Each row is a point on a tangle of strands that fork and nearly touch. The rows are in no order.
(in the rows, 128 means zero)
Two points are linked if the straight distance between their rows is under 83.7. Some points are linked to none.
fogi: 167  66  187  148  205  160  76  102  109  171  104  162  128  143  128  108  111  129  130  144  134  109  122  93
Vufa: 149  73  130  164  148  168  98  218  130  160  112  131  53  150  102  160  122  91  131  125  54  131  126  151
lasis: 135  133  165  93  153  122  129  52  127  114  111  158  189  117  156  105  125  160  123  145  173  141  123  95
remo: 105  194  100  151  89  74  118  203  132  118  174  105  139  132  119  150  118  137  142  162  79  178  82  102
Zovo: 125  74  142  134  130  183  147  109  137  156  142  133  156  156  149  106  174  122  160  120  166  115  128  162
duk: 113  98  222  100  160  136  126  72  138  115  131  122  174  125  228  63  158  158  139  110  165  127  128  126
Kove: 129  142  88  134  102  127  137  161  127  138  135  125  119  136  99  161  130  116  136  146  114  154  111  126
lir: 161  84  160  130  185  154  94  91  107  160  113  166  154  148  114  120  124  129  134  151  150  117  120  81
bivul: 125  91  152  116  143  150  139  129  143  132  116  124  94  116  160  112  146  130  122  110  136  109  128  146
Nul: 137  164  79  96  129  128  129  85  132  93  77  141  83  109  85  147  86  137  77  83  130  80  187  154
pefos: 125  153  70  104  62  128  200  84  120  137  153  135  200  149  134  114  156  132  140  135  186  133  135  143
Kizi: 111  145  66  127  57  127  186  156  137  135  150  104  110  127  117  133  160  105  126  107  129  113  138  173
Seg: 166  117  82  99  136  168  134  55  108  161  96  167  151  151  73  162  120  119  102  97  170  112  170  127
disa: 114  142  86  161  81  123  137  227  146  133  159  94  89  144  117  163  144  111  141  144  64  165  89  146
siku: 112  180  105  142  109  79  116  159  147  88  129  105  82  111  96  150  81  130  115  152  87  137  120  123
Fonem: 129  144  55  138  73  131  165  159  127  145  137  118  123  148  92  155  152  103  126  125  111  146  129  161
baro: 124  68  149  123  124  167  168  96  140  140  126  117  135  150  169  101  170  125  149  92  159  101  137  177
Ruli: 139  174  94  101  115  109  130  76  106  131  134  160  204  131  96  135  110  143  136  170  170  158  117  77
fupak: 114  48  176  161  155  188  128  153  129  170  153  114  115  147  165  99  178  127  167  107  129  106  110  176
Fuva: 157  106  111  174  140  157  94  225  140  141  114  119  56  159  90  179  110  92  135  128  51  150  117  134
mide: 135  136  86  99  107  130  165  70  120  129  123  156  177  135  105  134  131  129  130  137  177  131  138  119
baf: 109  167  102  107  52  67  207  80  132  65  137  87  150  117  147  110  144  110  118  99  162  73  180  166
zivev: 135  176  120  95  135  94  131  59  116  104  115  156  183  113  99  133  98  153  118  170  177  144  129  80
kedak: 123  110  168  133  156  133  115  165  143  117  112  116  69  87  153  117  122  126  109  125  94  126  115  129
veku: 150  36  183  136  205  171  101  89  120  167  111  156  114  145  146  106  126  125  128  120  137  96  136  126
mos: 120  155  70  103  55  116  202  111  125  125  145  122  163  131  126  123  154  117  131  123  172  118  143  158
vudi: 96  178  111  145  68  92  141  195  127  130  186  97  144  126  138  134  135  133  145  155  96  177  83  123
Mal: 111  149  92  147  92  112  137  206  152  112  133  96  69  124  107  153  123  112  125  132  72  139  116  155
subid: 160  114  94  101  136  157  142  53  109  144  105  173  168  150  86  146  124  123  123  132  176  120  151  113
Tun: 110  181  121  116  125  74  125  104  126  96  134  129  142  98  116  129  90  146  109  163  139  138  129  108
fega: 110  94  182  132  148  144  128  147  141  130  126  116  96  105  177  103  146  138  132  119  122  123  107  140
Popip: 168  93  188  159  211  137  47  148  122  156  97  155  84  129  133  130  95  120  107  149  78  134  106  72
zadov: 80  147  203  130  136  106  120  158  143  120  155  107  129  88  212  87  150  147  136  118  120  154  104  115
Miru: 143  98  108  115  136  162  142  105  127  136  97  140  105  131  109  139  128  117  108  96  135  107  158  148
pavu: 111  126  215  88  146  106  138  67  144  85  124  116  168  104  219  81  149  152  124  109  158  123  131  125
saf: 83  137  178  143  117  132  118  172  129  153  176  107  146  112  201  98  167  153  152  117  114  168  91  113
gem: 138  175  73  118  103  105  130  110  106  142  138  157  191  142  75  149  109  132  135  181  152  159  111  82
kini: 133  146  85  90  86  122  180  56  120  118  136  145  208  136  119  126  138  133  130  143  198  126  142  128
gana: 145  151  73  148  118  129  113  197  141  111  108  115  69  148  72  187  85  112  118  126  53  141  138  130
rulim: 72  203  166  131  95  77  132  153  121  124  185  93  175  88  192  89  124  154  134  128  137  178  109  101
moz: 168  51  153  174  200  168  68  156  91  199  150  144  142  184  107  105  146  98  171  140  118  105  121  130
punen: 156  143  85  93  148  160  125  80  122  107  71  149  86  108  86  153  97  137  72  71  127  84  185  154
bez: 108  181  80  134  92  81  133  139  149  77  99  101  53  104  88  151  91  130  93  108  103  88  169  163
pip: 126  107  120  120  127  144  144  126  128  133  123  132  120  131  124  131  138  124  131  125  140  122  130  139
Naler: 144  111  125  84  137  149  160  45  135  117  97  146  156  128  126  120  129  130  113  111  181  113  152  132
Fafur: 131  180  70  144  108  95  118  179  144  90  125  110  79  137  71  179  77  122  124  154  68  139  125  121
ranu: 135  57  134  171  145  175  108  208  126  172  124  118  61  152  110  146  151  97  143  118  83  128  116  165
gufi: 87  145  216  118  141  94  124  131  144  92  141  101  139  70  221  79  142  149  122  107  127  146  120  119
tani: 96  130  149  158  99  135  135  199  127  158  177  113  140  129  178  112  172  145  167  129  116  165  89  134
Suve: 130  135  168  115  168  127  101  80  115  130  121  159  183  117  148  107  124  159  126  149  164  146  111  61
kad: 142  80  133  95  141  162  159  58  138  127  97  147  143  144  140  116  142  119  125  101  174  102  156  152
rofa: 113  167  88  107  49  83  204  112  135  89  145  97  153  111  142  114  151  121  121  116  164  97  151  162
Ronu: 155  127  144  119  165  135  97  84  111  139  105  164  162  124  109  126  114  139  126  159  154  143  112  73
forel: 88  188  112  145  56  92  144  195  121  141  206  92  172  116  159  113  148  148  149  149  113  183  89  119
pibek: 146  139  144  141  166  120  80  142  128  125  118  143  120  110  119  145  100  137  122  157  101  154  101  65
vute: 163  127  85  161  125  149  102  212  129  138  111  128  63  167  68  192  98  95  125  125  53  151  129  128
butu: 135  140  85  132  106  130  137  133  118  145  130  139  148  144  88  154  134  124  136  148  136  145  117  111
rit: 107  171  95  106  64  75  194  77  137  66  113  99  114  107  128  125  132  115  105  79  156  59  189  173
dus: 132  36  146  177  161  194  104  197  118  182  132  123  61  164  120  136  154  94  141  100  87  99  139  186
Vifa: 117  130  228  85  163  91  127  71  145  60  101  107  139  79  223  83  124  149  105  109  146  108  147  119
neze: 146  54  169  190  184  177  67  190  93  199  176  132  145  180  122  94  166  108  194  138  108  121  102  133
Sifeb: 159  63  141  172  175  174  74  148  89  200  156  153  176  195  93  112  156  100  182  145  144  114  113  129
Ror: 113  137  140  133  138  115  115  178  145  96  118  110  75  92  139  131  109  128  116  134  84  130  117  125
Lom: 148  164  79  133  102  111  122  139  111  140  135  149  174  155  78  167  111  117  145  169  126  161  105  89
pefud: 115  157  86  113  101  112  149  127  144  93  98  100  58  102  103  138  121  118  97  77  115  87  173  175
bava: 159  107  172  148  186  142  68  149  122  140  107  140  90  115  124  132  102  135  117  143  79  137  105  75
zuzin: 97  141  233  102  164  86  122  101  142  56  119  94  121  66  221  75  127  148  108  106  135  120  134  123
Lif: 128  117  133  158  125  136  105  204  128  142  144  118  102  138  127  158  139  113  148  146  84  158  94  123
gaz: 116  158  91  105  117  110  150  104  147  89  98  121  90  98  103  141  108  126  94  99  134  91  166  148
Biko: 119  193  114  102  124  72  129  75  122  87  127  134  169  100  103  129  86  153  106  175  168  139  135  95
kovon: 155  124  50  94  108  163  162  68  111  150  107  154  143  155  77  163  134  115  106  83  166  111  172  163
Buz: 109  115  146  164  110  139  118  193  125  156  165  112  127  130  153  126  165  129  151  138  100  157  81  125
lubir: 81  205  137  136  77  77  131  169  119  129  194  100  177  101  172  108  131  154  137  145  120  187  99  107
gok: 141  43  185  112  179  168  119  78  132  139  106  147  123  139  161  96  131  136  130  110  147  98  136  141
bizon: 127  91  193  121  155  155  126  65  121  135  140  140  192  144  200  82  159  162  154  123  172  129  117  118
visu: 107  140  110  135  116  119  133  180  148  103  124  101  68  101  127  135  125  120  113  126  96  123  126  153
ruvar: 139  62  138  143  153  181  133  102  111  168  136  150  157  169  124  120  160  119  160  122  161  108  135  153
tas: 104  176  81  108  84  84  169  91  139  82  110  112  106  102  105  133  114  118  93  100  145  81  175  153
tefos: 127  180  142  128  154  83  78  132  128  115  127  133  141  107  114  134  90  150  121  167  108  169  102  63
kudel: 137  71  134  106  115  166  172  61  142  124  104  130  134  155  158  108  167  120  136  69  169  88  161  182
Magog: 97  194  95  139  90  64  117  155  164  79  114  93  60  111  94  153  70  139  99  136  91  105  147  150
makur: 144  135  134  84  147  127  152  41  127  111  109  159  186  123  139  115  116  145  121  140  189  127  140  106
fuzo: 153  58  135  150  167  189  104  107  100  193  150  151  167  182  99  116  159  109  168  127  156  110  136  151
puna: 113  175  134  125  138  83  98  130  132  95  129  126  120  94  117  133  85  152  114  164  111  151  118  94
vepe: 173  71  183  156  213  149  52  131  110  177  99  160  110  143  122  118  108  120  124  140  110  110  111  90
kitep: 164  110  100  105  148  164  127  80  132  134  77  153  89  123  95  154  104  126  85  87  134  97  180  146
dal: 133  134  100  154  103  137  129  198  133  139  142  126  112  144  106  161  143  105  150  145  91  159  97  127
tarar: 112  174  106  138  108  76  114  183  142  100  153  113  107  120  115  150  104  134  132  160  85  160  102  112

Follow the links from the first point to the second, and from the first to the third. Name the last point that the two ways share.
Magog; pip; pefos | gaz
bivul; butu; gufi | dal
zuzin; Mal; Lom | dal
mos; Mal; siku | gaz
Kizi; fogi; visu | Kove
forel; gana; kini | siku

A fork is a point with three links. Follow the links from the first point to the second and name the forks in between, in order.
Biko; pavu | Kove, dal
forel; kedak | siku, gaz
Magog; pefos | gaz
pibek; fuzo | fogi
kedak; Fonem | dal, Kove
Kove; rit | dal, gaz
remo; dus | siku
